Each scene shows the same named points in several views. A view is turned or mirrored, and shifted as a whole, has a little noise and may leave points out.
In the rows, 128 means zero.

Scene 1
View 1
vabav: [146 143 129 144 112 118 179 103  91  93  81 170 129 111 104  39 149  79
 157 181 106 111 139 123]
Tavos: [143 128 142 141 104 123 162 110 124 133 128 153 133  86 125  62 160  66
 151 180  98 117 130 112]
rez: [153  97 174 169  74 161 162 141 144 194 160  86 107  56 120 116 124 120
  92 156  59 161 100  91]
litod: [150 111 160 147 101 159 178 143 141 138 168 135 115  80 153 111 136  88
 115 127  87 111 120  92]
Buk: [157 105 163 155  96 167 181 148 138 147 171 124 105  80 154 124 123 106
  99 116  79 121 117  89]
ker: [152 132 141 157  97 130 176 112  97 125  83 137 128  95  96  51 135 104
 131 181  86 136 125 120]
sof: [149 124 134 143 117 149 192 129 109  87 128 179 103 113 150  92 125  88
 127 117 108  84 139  98]
Lalo: [153 157 136 141 116 112 192 102  74  81  52 162 150 119  87  17 155  88
 162 192 110 125 137 144]
Zipok: [151 145 147 126 122 138 192 126 113  89 129 160 145 100 148  63 159  69
 158 145 115 103 139 118]
zakav: [143 106 160 164  83 140 152 121 138 182 145 111 114  65 113  92 137  96
 116 177  68 145 109  97]
Guzi: [147 129 145 129 120 146 183 129 128  96 157 171 128  93 165  85 153  62
 146 129 114  89 135 105]
dud: [151 126 141 150 108 142 188 126 102 100 112 164 114 106 130  79 129  96
 127 140 100 105 132 105]
Tima: [149 130 146 138 115 144 182 127 125 112 145 155 129  93 150  85 149  73
 139 140 105 103 130 105]
Rete: [145 133 132 141 116 132 177 114 111  94 113 174 121 106 130  66 145  75
 146 154 108  97 138 109]
viki: [141 134 133 140 115 121 170 109 112 101 117 175 126 102 129  60 155  61
 156 167 111  97 139 113]
Dode: [150 143 143 136 115 132 189 119 104  99 109 156 141 103 127  59 152  78
 151 160 108 112 135 123]
Leke: [155 148 148 137 118 130 193 118  95  94  96 149 152 105 117  43 158  85
 157 171 108 123 136 136]
lobep: [149 124 125 144 113 139 189 120  99  83 106 188 101 117 135  80 120  89
 130 130 106  86 140  99]
denu: [129  99 143 145  97 137 132 119 174 173 199 157 103  62 163 118 154  42
 135 157  93  93 123  73]
Zes: [138 123 128 131 121 144 173 127 134  96 163 190 108 102 173  97 147  54
 144 121 117  72 141  88]
View 2
rez: [132 169 104 223  94 175  36 112 181 136 126 162 152 114  62  34  95 189
  94 103 134 149 140  78]
Leke: [ 99  87 135 113 106 141 109 124 131 129 104 141 120 131 148  88 123 170
 110 150 168 190 128 141]
vabav: [101  84 149 120 125 117 112 129 125 124 109 161  97 135 146  72 124 160
 121 153 175 177 121 146]
Zes: [113 116 111 174 155 163 125 140 104 160 135 120  59 151 136 118 125 127
 109  95 120 167 137 104]
Buk: [125 145 103 213 106 182  89 114 142 143 140 137 117 130  79  86 112 166
  95  84 123 155 158  65]
litod: [122 142 103 197 117 179  84 124 138 152 131 133 106 134  99  87 111 159
  96  94 121 161 146  83]
viki: [107 103 130 140 142 139 107 142 125 145 114 144  83 141 146  88 121 148
 115 134 149 175 117 138]
Lalo: [ 95  67 162  90 108 109 116 123 128 115  97 159 116 129 158  73 127 173
 121 171 197 193 119 164]
Rete: [108  98 135 145 133 138 117 131 119 136 119 145  86 142 138  90 127 149
 113 128 154 172 132 125]
Zipok: [104  98 118 135 122 159 118 131 120 146 113 122 101 139 147 111 122 153
 105 125 143 185 130 122]
Guzi: [109 113 107 159 135 171 118 136 115 158 127 118  82 144 135 117 122 144
  99 107 125 176 136 109]
zakav: [130 154 111 198 112 162  45 125 173 145 113 167 133 122  87  36  97 177
 102 116 137 153 123 107]
sof: [112 101 130 169 129 146 132 120 106 133 140 137  74 145 120 106 131 142
 109 102 144 164 155  90]
Dode: [105  95 129 132 119 144 112 130 130 137 110 142 105 135 141  90 122 162
 108 135 159 182 129 130]
Tima: [114 117 114 170 138 161 112 132 119 151 128 129  82 146 125 105 122 143
 108 104 129 167 138 103]
Tavos: [115 121 119 152 138 148  80 140 144 151 104 148 103 137 134  69 111 157
 108 137 144 173 110 137]
ker: [108 103 145 142 105 124  87 116 146 116 109 171 125 123 117  51 117 175
 114 148 177 173 129 132]
denu: [131 167  85 214 175 184  58 154 148 184 117 137  74 149 111  72  99 137
 103  92  93 148 112 102]
View 3
Zes: [161 159 140 118 130 165 137 141 132 100 165 120 113 131 118 105  78 149
 158  89 131 147 152 197]
ker: [147 108 155  87 130 155 154 197  87 135 150 165 135 102  96 141  98 160
 113 161 184 121 134 109]
denu: [156 161 191 109 139 138 160 162 154 106 150 140 154 140 159 130 109  82
 148  52 121 148 162 165]
zakav: [142 121 191 112 144 133 160 195 110 122 149 177 157 131 146 149 112  91
  94 117 152 126 145 105]
Lalo: [162 105 115  62 119 163 158 181  87 153 147 139 117  74  51 130  93 207
 126 178 224 129 133 123]
vabav: [155 119 134  71 121 162 154 184 100 140 150 137 122  89  72 133  91 187
 139 151 190 132 138 141]
Guzi: [162 150 133 118 134 159 139 134 127 109 163 128 110 126 113 102  92 144
 139 103 151 145 154 180]
lobep: [145 140 129 124 125 174 131 162 102 101 174 138 101 126  95 105  66 182
 147 134 143 129 137 178]
Leke: [161 118 125  89 132 157 149 155  99 138 152 140 111  98  83 119 102 170
 115 157 206 135 142 135]
dud: [146 126 142 115 130 162 137 177  95 109 166 151 113 119  99 115  78 164
 129 141 151 129 137 152]
Dode: [161 129 124 105 135 158 146 142 109 125 159 136 110 108  97 110 105 156
 118 138 186 139 146 147]
Zipok: [166 136 122 107 133 156 146 134 119 120 158 127 106 110  92 103 100 159
 130 127 179 142 151 167]
viki: [161 136 137  80 123 159 157 166 118 127 150 130 126 101  93 122  93 164
 146 118 174 141 145 157]
Buk: [138 140 169 159 145 147 131 164 108  90 175 171 124 158 154 113  92  96
  99 111 118 124 147 146]
Rete: [155 134 137  93 124 165 147 169 110 121 158 134 118 108  92 118  85 173
 145 126 164 137 140 157]
litod: [146 143 162 141 146 147 139 157 114 100 168 157 126 147 144 115  99 105
 110 104 132 133 149 154]
rez: [132 121 201 141 155 128 150 196  98 107 159 195 152 154 171 141 116  64
  73 124 136 117 147  93]
View 4
viki: [167 181 128 153 124 126 161 130 157 161 148 114 122 120  94 131 140 141
 169 155 128 154 137  85]
litod: [141 123 133 148  72 120 149 129 128 188 141  89 157  99  69 125  82 142
 198 134 113 104 122 113]
Lalo: [157 229 119 150 171 113 178 134 159 130 112 151 115 122  78 117 167 174
 182 130 150 163 138 114]
Tima: [162 148 131 157 103 123 164 126 141 178 146 103 151 110  79 138 111 147
 185 148 114 133 129  94]
ker: [135 207 123 135 131 114 160 137 140 145 113 130 119 118  73 106 140 165
 190 120 154 136 137 140]
Tavos: [162 175 124 130 110 139 151 128 131 169 140  98 120 125  83 127 139 143
 169 141 133 139 138 112]
dud: [143 170 131 164 116  97 168 138 164 157 130 128 143 101  78 120 108 150
 198 139 121 134 127  98]
sof: [144 151 136 178 105  91 170 134 171 164 146 125 152  96  88 128  94 141
 202 153 111 136 126  72]
Dode: [170 182 125 156 137 120 173 128 148 154 135 127 137 116  76 134 137 161
 183 144 126 150 132 102]
Leke: [174 193 120 155 158 126 180 125 144 151 124 137 140 121  71 132 150 177
 180 136 128 154 131 112]
vabav: [159 208 125 156 148 115 173 137 161 141 129 137 116 119  89 125 156 159
 178 140 140 163 140 102]
denu: [148 115 139 120  39 149 124 129 120 205 163  46 125 117  98 127  96 101
 168 156 117 113 140  94]
Zipok: [182 162 127 165 131 124 174 123 148 166 144 120 152 115  75 148 132 161
 178 152 112 147 128  83]
rez: [108 136 130 105  50 124 128 133  96 191 108  78 143 104  46  92  78 156
 204  98 141  74 123 181]
lobep: [140 173 137 180 116  90 174 141 183 154 138 134 139  97  93 125 106 139
 204 156 119 146 131  70]
View 5
ker: [ 97 146 143 135 133 131 108 185 168  93 110 151  89 136  91 122 106 128
 116 155 148 172 134 132]
Zes: [147 134 106 108  96 156 122 113 111 102 141 121 149 104 152 123  94 114
 138 110 112 105 119  90]
Dode: [107 142 120 115 128 141 109 162 142 106 119 148 123 107 137 128 116 125
 126 151 144 152 119 125]
dud: [112 133 118 104 115 125 111 137 151  95 121 131 112 130 116 115 101 123
 130 140 133 149 118 109]
vabav: [ 96 146 117 113 127 155 113 188 156 122 121 152  99 110 114 144 135 125
 113 153 131 162 118 138]
Guzi: [135 137 114 117 111 143 114 122 120  99 130 131 149 102 158 116  98 118
 142 128 132 117 119 101]
Rete: [116 138 116 109 114 151 114 150 138 111 128 138 118 110 131 131 114 122
 125 136 124 142 119 112]
Buk: [145 133 148 146 113  99 113 102 139  51 118 116 136 151 110  78  44 119
 140 121 145 121 144  82]
lobep: [116 126  99  79 100 136 118 127 149 109 131 125 112 129 116 126 110 117
 127 134 115 151 108 102]
Tavos: [122 150 141 157 121 157 120 175 132  97 123 147 122 107 120 124 104 123
 124 130 139 129 144 120]
sof: [127 128 105  87 102 131 114 111 139 100 132 123 124 125 129 117  96 120
 133 132 117 139 111  93]
denu: [165 150 152 187  93 166 138 131  97  71 142 123 145 114 115 107  58 115
 136  80 118  76 169  89]
rez: [138 147 187 199 127  96 113 139 157  31 106 128 113 166  73  65  25 126
 130 126 165 130 178  99]
zakav: [131 152 174 193 125 126 121 162 148  57 114 137 111 147  80  90  54 122
 124 122 150 131 168 111]
Zipok: [115 141 114 114 125 141 107 145 129 106 125 143 141  98 159 125 113 121
 133 145 144 136 114 115]
Leke: [ 99 144 122 121 141 140 103 175 150 112 113 158 117 104 140 129 126 125
 125 165 152 161 118 131]
litod: [145 135 142 147 112 117 117 112 128  64 127 122 139 135 124  91  57 119
 139 121 142 114 144  90]
viki: [117 144 120 124 117 167 120 165 132 112 128 146 120 103 132 136 118 120
 122 131 127 136 123 120]
Tima: [132 138 125 128 118 136 113 132 129  93 126 134 138 111 141 111  91 120
 136 132 139 125 123 105]

In a view up to two points have been moved. Name them for each view, in the order of its rows, or write none.
view 1: none
view 2: Tima
view 3: lobep, Dode
view 4: Lalo
view 5: none

Scene 2
View 1
dobed: [116  97 160 166 125 105  95 193 122 179  69 149 177 182 147 128  95 126
  87 107  44 163 110  68]
figu: [122 137 134 169 114 160 183 153  73 186 118 134 199 168 108 130 129 188
  83 105  94 150 119  77]
povip: [108 113 151 165 116 118 108 182 116 170  89 138 176 182 132 126 112 138
  70  97  65 159 108  79]
dibug: [ 99 113  96 139 181 121 129 151 134 191 102 151 158  97 112 139 130 108
 163  87  82  93 189  89]
bev: [129  94 157 153 181 107 122 185 132 189  74 132 218 155 138 149  90 130
 158  96  44 129 148  64]
las: [ 88 124  94 143 148 126 124 151 131 175 111 148 140 116 108 123 145 113
 114  85  92 104 162  98]
Nito: [142 113 157 187 120 123 143 181  85 205  70 151 199 184 140 135  91 172
  98 125  55 173 113  53]
gak: [131 132 139 142 184 170 210 147  98 175 135 104 249 137  95 156 124 180
 159  81  96 106 162  82]
fulez: [ 97 136  80 168 110 131 137 143  94 204 102 177 115 114 114 112 146 131
  89 110  95 131 151  88]
Mevef: [130 107 107 179 143  98 121 169  99 230  53 183 151 124 141 132  97 134
 139 133  55 142 157  58]
Rida: [ 94 121 109 150 139 134 131 155 119 173 111 141 157 132 111 125 138 125
 105  88  87 117 148  93]
zin: [105 122 106 165 125 124 125 160 105 192  91 165 141 137 124 124 124 132
  97 110  79 137 140  83]
nolek: [ 98 150  50 138 174 158 194 113 101 200 139 155 148  62  80 134 160 140
 168  91 124  69 209  97]
Ret: [ 84 129  88 139 150 136 128 145 129 170 124 147 138 105 102 126 151 109
 115  78 100  94 168 104]
ludi: [107 112 103 145 176 115 126 159 134 192  93 154 165 107 120 138 118 109
 161  92  71 100 180  82]
sif: [144 114 149 160 169 140 178 169  98 198  97 127 237 155 123 153  97 175
 153 105  65 136 146  59]
Pigo: [106 124  89 158 151 129 147 145 106 202  99 162 146 104 108 128 132 129
 138 104  92 111 173  80]
runad: [116 124  92 155 165 134 159 145 105 203 104 157 167 103 111 136 126 137
 155 104  84 108 174  79]
lerot: [125 136  97 196  77 129 154 153  54 233  77 194 127 150 131 113 120 173
  64 144  86 173 120  65]
buf: [ 95 125  90 152 146 122 124 151 119 194  99 168 136 108 115 127 136 116
 122  97  89 109 168  89]
goko: [103 100 147 170 111  95  74 195 129 180  62 161 145 180 150 115 108 112
  66 106  45 166 108  76]
Vor: [109 108 162 152 131 131 117 183 121 159  98 122 197 181 128 130 113 136
  85  85  61 149 112  81]
View 2
figu: [111 225 154 121 127 126 106 150 121 195 144 131 133 144 129 110 135 185
  64  95 108 130 136 136]
dibug: [108 112 160 170 126 141 138 104  75 189 106 102 130 149 170 138 122  89
 120 122 139 192 121 159]
ludi: [108 116 170 168 123 132 142 103  73 186 107 106 119 149 162 123 117  99
 122 129 129 192 129 164]
buf: [117 130 154 159 138 134 134  96  97 174 130  95 146 118 166 125 129 102
 116 111 130 163 135 145]
nolek: [139 118 123 169 174 175  95 116  80 243 105  82 149 177 162 188 147  74
  96  93 168 158  93 158]
lerot: [162 213 163 127 165 109 114 107 115 139 157 105 161  86 119  74 134 152
  76  97  94  77 167 155]
bev: [ 86 157 200 151  89 108 161 129  70 169 106 138  85 155 139  84 102 144
 108 151  95 206 144 168]
dobed: [ 80 180 190 135  87  86 162 116 110 125 143 135 116  95 148  61 112 170
 111 133  89 172 168 140]
fulez: [135 157 144 145 157 133 119  96 113 161 149  92 167  98 157 119 136 113
 103  92 127 122 146 138]
Rida: [ 93 152 151 146 118 131 134 113 112 179 136 110 143 120 168 126 128 130
 108 102 128 166 131 130]
Ret: [ 94 113 143 162 124 144 137  98  99 189 128  96 144 129 187 151 128  98
 123 105 146 187 121 132]
Mevef: [144 153 193 155 140 109 145  96  72 141 119 109 121 115 129  73 112 108
 111 140  97 145 161 186]
povip: [ 78 188 172 125  94 101 149 124 124 139 150 133 129  98 152  79 120 175
 102 115  97 161 160 124]
runad: [131 140 161 158 142 140 122 115  77 197 111 106 127 156 145 129 126 104
 103 117 130 161 123 166]
Pigo: [126 136 155 157 146 136 125 107  92 184 121  99 144 133 155 126 131 104
 106 109 133 155 130 158]
Vor: [ 64 190 173 130  80 102 149 133 121 159 141 139 116 119 156  89 118 182
 100 118  99 181 148 124]
zin: [115 165 160 143 133 120 134 108 107 156 142 110 147 102 151 101 126 132
 106 106 113 143 147 141]
las: [ 95 126 144 155 124 135 135 102 107 176 133  98 148 118 178 139 129 112
 120 103 137 172 130 130]
goko: [ 85 169 183 135  96  84 170 101 121 101 154 122 137  63 160  63 110 156
 121 125  86 161 178 130]
gak: [ 91 187 159 144 114 141 112 169  84 249 103 139  96 214 135 141 127 162
  64 114 130 184 100 159]
Nito: [117 219 193 128 114  94 141 136  97 142 134 139 110 125 113  56 111 179
  83 128  79 138 167 164]
View 3
zin: [124 142 112 139  82  87 109  96 153 171 175 136 144  91 109 148 111 134
 116 116 126  99  66 134]
Mevef: [138 129 113 131  73  90  84 135  93 155 228 134 124  95 106 148 100 131
 122 118 105 100  86 128]
runad: [138 133 120 121  80 107  97 124 152 159 173 157 143 126 142 129  70 155
 167 101 110  88  92 129]
bev: [106 102 159 153 112  87  94 141  99 137 186 119 114 121 147 160 105 174
 129 122  99 110  97  64]
Vor: [ 82 128 147 170 107  77 115  93 146 168 145 111 135 101 122 173 138 175
  94 121 127 126  74  69]
ludi: [151 115 139 133 117 103  99 124 137 136 177 147 122 124 153 120  83 150
 153 117 108  74  87 124]
Ret: [151 131 125 138 118 104 121  88 193 155 136 161 145 120 149 114  91 146
 143 113 131  70  61 145]
goko: [115 126 132 174 108  67 110  88 115 166 187 107 120  71  93 167 157 128
  51 140 131 118  48 108]
povip: [ 90 137 133 166  99  74 113  89 143 173 156 108 137  86 105 174 145 154
  80 123 133 127  63  90]
lerot: [103 170  71 124  17  82  96  94 142 212 204 133 168  69  61 176 114 124
 103  98 132 126  69 147]
Nito: [ 71 141 117 148  51  73  88 123 105 181 197 107 142  89  91 193 128 160
 102 110 114 142  93  70]
dobed: [ 97 121 141 170 107  69 106 101 114 161 182 103 120  80 103 174 146 148
  72 133 122 127  69  81]
figu: [ 67 158 109 137  42  89 106  94 179 199 138 130 176 109 108 175 108 183
 137  89 128 131  94  90]
sif: [ 80 131 136 136  69  89  89 145 125 163 171 126 140 129 139 171  85 193
 160  98 104 126 122  54]
nolek: [159 147 110 101  74 131 104 115 210 160 139 189 172 152 167  98  33 158
 216  80 112  56  99 166]
dibug: [160 120 137 131 121 110 104 123 155 137 170 158 124 132 163 111  76 150
 162 114 111  68  81 134]
Pigo: [147 137 116 125  86 105 102 111 158 162 173 157 145 115 135 125  79 142
 153 105 115  77  80 144]
las: [149 129 129 142 114 102 117  93 180 155 145 155 139 111 141 121  96 145
 135 112 130  76  63 142]
View 4
Vor: [129 138  73  98 114  61 112 116 111 159 114 229 156 152  87 129 119 136
 161  76 162 117 111 139]
povip: [132 122  54 109 117  55 120 129 102 146 134 223 141 175  94 134 120 132
 171  67 158 113 102 147]
ludi: [ 82 136 118 121 148 103 119  98  99 121 131 147 144 146  49 114 158 102
 187 130 171 175  87 144]
Mevef: [ 74 100  71 138 117  79 137 153 108 125 159 159 138 199  59 125 169  93
 178  99 169 169  66 178]
figu: [ 85  93  73 149 107  85  97 138 144 141 133 203 144 112 117 171  93 132
 149  72 193 106 132 152]
Rida: [107 128  92 124 153  93 112  98  91 112 134 173 126 136  88 138 120 127
 182 103 170 135 105 137]
sif: [ 58 116 107 124  83  89  99 137 158 174 119 193 183 121  62 136 140 110
 138  99 190 153 108 156]
buf: [ 93 122  96 136 161 100 120 106  84  98 147 145 121 149  79 135 140 113
 194 113 170 157  91 149]
dibug: [ 77 140 127 124 163 110 111  88  91 110 135 136 139 133  51 118 157 104
 191 138 174 177  87 139]
dobed: [131 127  55  95 104  47 131 135 101 159 128 222 152 197  77 117 137 125
 169  69 153 128  89 155]
Pigo: [ 76 115 104 147 152 108 114 111 101 102 150 141 124 136  79 139 141 109
 186 114 178 161  97 153]
nolek: [ 42 113 150 173 184 146  92  76 108  74 146  97 118  67  77 158 128 104
 185 149 200 171 118 141]
gak: [ 52 127 138 131 104 115  81 102 165 163 106 183 181  61  72 151 115 119
 134 116 204 146 135 137]
runad: [ 60 114 114 146 142 111 113 111 112 117 141 142 140 124  70 139 145 103
 175 121 187 164  98 152]
fulez: [ 97  96  72 157 160  97 124 120  86  85 164 147 100 155 109 157 121 118
 195  95 173 135  99 160]
lerot: [ 86  60  30 172 113  74 136 176 114 107 177 176 101 183 127 173 114 117
 174  59 181 119  99 187]
zin: [102 112  71 136 140  86 122 126  95 114 150 174 118 166  92 140 128 120
 181  86 168 133  94 152]
bev: [ 85 136 100 103 102  79 111 127 129 167 116 194 179 152  48 116 156 109
 158 106 171 159  94 146]
View 5
Nito: [ 23 120 123  76 137 106 106 167 178  88 130 115 155 166 163  94  60  85
 136 159 110 142 139 129]
lerot: [ 17  85  90 103 156  98  74 173 187  82 172 131 119 127 234 146  87 120
  99 125 127 122 145 130]
nolek: [134  82 166 146 135 197 120 101 218  44 144 106 139  93 125 250 108 172
 176 132 197 117 178  85]
Vor: [ 88  99 133  97 112 123 130 140 153 138 119  99 128 177 144 125  85  80
 124 113  88 151 139 161]
Ret: [127  92 150 149 136 173 115 132 175 103 130 119 105 105 135 201 129 133
 145 110 140 134 167 133]
sif: [ 66 119 163  76 126 139 133 133 193  73 110  98 183 169 109 125  51  98
 173 171 136 147 152 103]
goko: [ 52 122 116 122 152 109  93 195 142 131 121 137 103 131 167  98 121  78
 113 131  76 151 145 168]
gak: [110  96 179  82 100 164 155  92 202  73 115  71 184 179  93 171  47 116
 181 143 155 142 150  97]
buf: [100 105 142 144 152 162  99 151 180  88 132 129 115  98 142 179 124 125
 146 136 141 133 168 124]
ludi: [107 122 167 139 153 174 112 154 182  81 110 126 129 101 104 170 117 118
 170 158 140 144 175 118]
Rida: [104  96 142 132 130 152 117 136 172 104 132 117 118 126 140 173 111 117
 137 120 127 138 159 136]
Pigo: [ 89 106 147 134 152 162 103 147 191  73 137 122 124 105 144 187 110 132
 151 139 152 131 171 112]
dobed: [ 52 126 130 106 141 118 103 178 150 125 114 129 124 153 147  93  99  77
 127 143  86 156 145 157]
runad: [ 92 108 156 127 147 163 110 140 197  65 132 119 142 111 130 181  97 132
 164 153 159 130 168 102]
zin: [ 71 100 122 124 146 135  99 159 174  95 139 126 118 119 169 159 106 117
 128 127 125 133 155 135]
bev: [ 78 142 166 106 139 147 125 165 167  96  90 116 159 150  89 104  87  85
 173 176 113 161 160 125]
las: [118  99 148 145 140 166 110 142 174 102 127 122 109 107 137 188 125 129
 141 118 131 136 166 136]
povip: [ 64 108 127 107 128 116 111 161 154 125 123 114 123 159 159 115  93  84
 118 123  89 148 141 158]
fulez: [ 77  88 123 134 148 140  89 150 187  85 156 127 109 104 188 189 114 135
 120 119 142 122 158 124]

In a view up to two points have been moved. Name them for each view, in the order of its rows, or write none.
view 1: none
view 2: Ret
view 3: none
view 4: bev
view 5: lerot, Vor

Scene 3
View 1
Vil: [160 135 142 151 131 100 135  86  95 109  82 127 149  75 124 102 164 108
 129 138 165 139 187 206]
pido: [158 129 147 146 123 111 134 104  91 123 115 155 160 130 158 133 145 132
 124 128 137 117 196 152]
pase: [149 119 144 158 120 103 127  83  96 110  82 137 151  85 140 118 159 132
 122 132 154 116 183 185]
dar: [139 112 149 155 108 110 125  86  97 118 102 156 156 121 171 144 142 154
 113 126 131  93 185 146]
gopu: [157 134 150 146 119 110 140 108 105 125 117 157 155 131 166 132 136 127
 125 126 146 110 196 142]
fuzis: [186 172 151 125 180 130 154 111  96 124 136 150 152  79  91  94 176  76
 124 119 168 155 204 198]
befeb: [181 153 145 140 123  94 144 122 111 126 115 135 155 134 150 104 137  90
 149 137 172 143 207 164]
Gepef: [164 158 160 129 181 146 150  96 102 129 149 179 147  82 110 124 171 110
  98 102 150 104 195 158]
rizu: [192 147 128 150  92  62 144 131 103 118  85 101 163 144 159  84 131  70
 178 160 186 184 212 189]
Nopin: [143 128 160 152 108 100 139  97 127 131 110 162 139 127 174 138 130 132
 122 122 158  74 190 123]
nom: [176 166 158 129 153 120 153 120 115 136 148 168 151 118 134 116 146  93
 123 114 167 117 208 145]
fiped: [170 157 156 136 140 115 152 116 120 135 140 164 147 130 146 120 138 104
 128 119 164 106 206 133]
Suvo: [170 146 148 138 134 114 143 113  99 125 127 155 159 130 147 121 148 111
 127 128 151 126 202 154]
rop: [152 121 146 166  99  77 131  88 115 114  65 119 143  92 151 103 146 108
 143 143 179 123 186 188]
View 2
Vil: [149 143 118 142 128  79 151  95 143 124 127 165 170  93 151 122 137 138
 136 154 126 111 112 140]
rizu: [ 91 166  96 127 189  92 161  81 109 117 106 178 182  71 184 160 142 120
 107 105  75 156 128 110]
pase: [162 120 116 142 115  82 137 103 141 100 114 149 156 100 144 129 127 114
 132 153 115 104 104 143]
Gepef: [147 144 155 141 143 119 138 132 113 140  84 122 154 135 116  91 141 144
 149 171 123  79  82 141]
befeb: [114 155 122 131 172 109 146 106 105 121  88 144 166 104 153 130 142 124
 125 126  86 124 103 118]
Suvo: [137 131 136 131 160 113 146 123 105 110  80 127 158 117 138 121 136 120
 127 147  86 111  90 127]
Nopin: [141 118 127 146 130 104 100 115 112  89  69 102 133 121 122 132 115  81
 136 119  89  98  75 131]
fiped: [122 144 142 139 163 123 125 127  96 125  66 114 150 126 125 115 135 118
 140 136  93 102  78 127]
nom: [123 154 148 135 169 130 138 126  99 137  69 121 158 126 125 105 145 138
 142 147 103 100  82 126]
pido: [152 104 135 133 148 108 140 132 109  85  74 116 147 121 132 131 122  99
 119 145  71 105  87 126]
gopu: [141 120 129 135 148 108 130 121 108  96  73 117 148 117 133 131 123 102
 126 135  84 109  85 130]
rop: [133 144  99 145 122  72 126  78 138 100 118 160 159  84 161 146 130 105
 135 117 114 118 112 136]
View 3
Nopin: [ 85 108 120 158 109 127 156 122 108 149  97 122 135  99 134 100 179 137
 144 139 143 134 166 140]
fuzis: [183 102 121 155  77 125 161 132 149 172 149 134 126 144 148 168 149 180
 127 105  31 119 113 141]
fiped: [118 116 105 149  99 123 165 124 100 151 118 118 138 129 156 138 168 161
 134 127  94 126 150 138]
dar: [101 123 136 181  99 129 154 131 119 159  91 133 139  86 101 106 128 143
 159 115 129 145 163 142]
pido: [116 112 124 170  95 130 153 128 116 140  96 131 146 107 114 125 133 147
 146 120 112 133 145 141]
pase: [138  84 143 177  86 135 138 130 166 149 100 147 134  88  98 114 151 144
 146 114 107 133 130 149]
befeb: [133  85 113 154  94 135 152 123 117 111 101 130 149 137 138 151 159 156
 126 129  90 119 113 139]
Vil: [168  57 146 168  79 137 127 127 187 133 108 153 130 104 109 129 167 145
 135 118  85 119 101 146]
Gepef: [142 125 126 158  85 118 165 131 132 196 144 128 118 122 147 136 158 171
 142 112  71 133 151 143]
rizu: [155  46 113 155  94 149 133 120 130  51  75 140 171 145 126 170 160 145
 115 133  87 102  69 136]
nom: [130 117 109 147  96 125 169 123 108 159 131 123 135 140 159 148 163 169
 131 123  76 123 139 139]
rop: [139  50 142 164  89 139 127 120 168 113  90 147 137  99 112 114 183 133
 134 131 120 119 108 142]
gopu: [108 109 119 166 100 128 155 125 107 138  95 127 146 111 127 125 151 146
 144 123 118 131 148 141]
View 4
Vil: [154  88 141 141  90 140 138 153 118 110  95 138 129 156 174 118  85 108
 179 108  95 121 106 150]
pase: [151 103 150 144 103 133 137 180 121 114 105 141 139 156 149 128  86 120
 193 111 106 118 120 139]
pido: [143 102 148 139 121 102 135 174 126  89 129 141 131 141 112 123 110 110
 185 123 102 108 142 107]
nom: [130 102 124 152 126  95 125 128 113  41 118 123 112 143 129 151 122  86
 160 128 101 119 127 105]
befeb: [146  93 112 149 118 102 130 131 125  71 112 145 131 149 142  98 123  92
 151 133  92  93 128 122]
Nopin: [133 120 127 167 156 107 135 197 116  76 125 140 161 159  98 148 113 123
 181 137 123  99 144 115]
rop: [156  99 118 159 113 139 136 173 121 116  92 153 164 170 163  99  90 127
 172 124 103  95 116 157]
Gepef: [128 106 146 149 119 110 130 139 109  47 113 113 103 144 136 183 104  93
 179 111 101 145 116 113]
fuzis: [139  85 136 136  90 118 127  95 110  49  99 115  83 139 177 151 103  75
 160 107  80 143  99 126]
rizu: [164  80  92 147  95 110 128 120 139  92  98 161 151 157 171  33 128  96
 133 138  77  63 124 144]
Suvo: [142  99 134 143 116  98 130 147 123  71 123 135 124 141 124 126 118  99
 171 125  96 110 135 107]
fiped: [130 110 123 157 137  96 127 145 116  50 121 129 126 146 118 147 126  95
 162 132 106 114 133 106]
dar: [142 111 165 137 126 109 140 200 124 104 134 141 137 142  97 145  99 123
 208 118 110 116 149 105]

In a view up to two points have been moved. Name them for each view, in the order of its rows, or write none.
view 1: dar, Gepef
view 2: pido
view 3: Vil
view 4: none
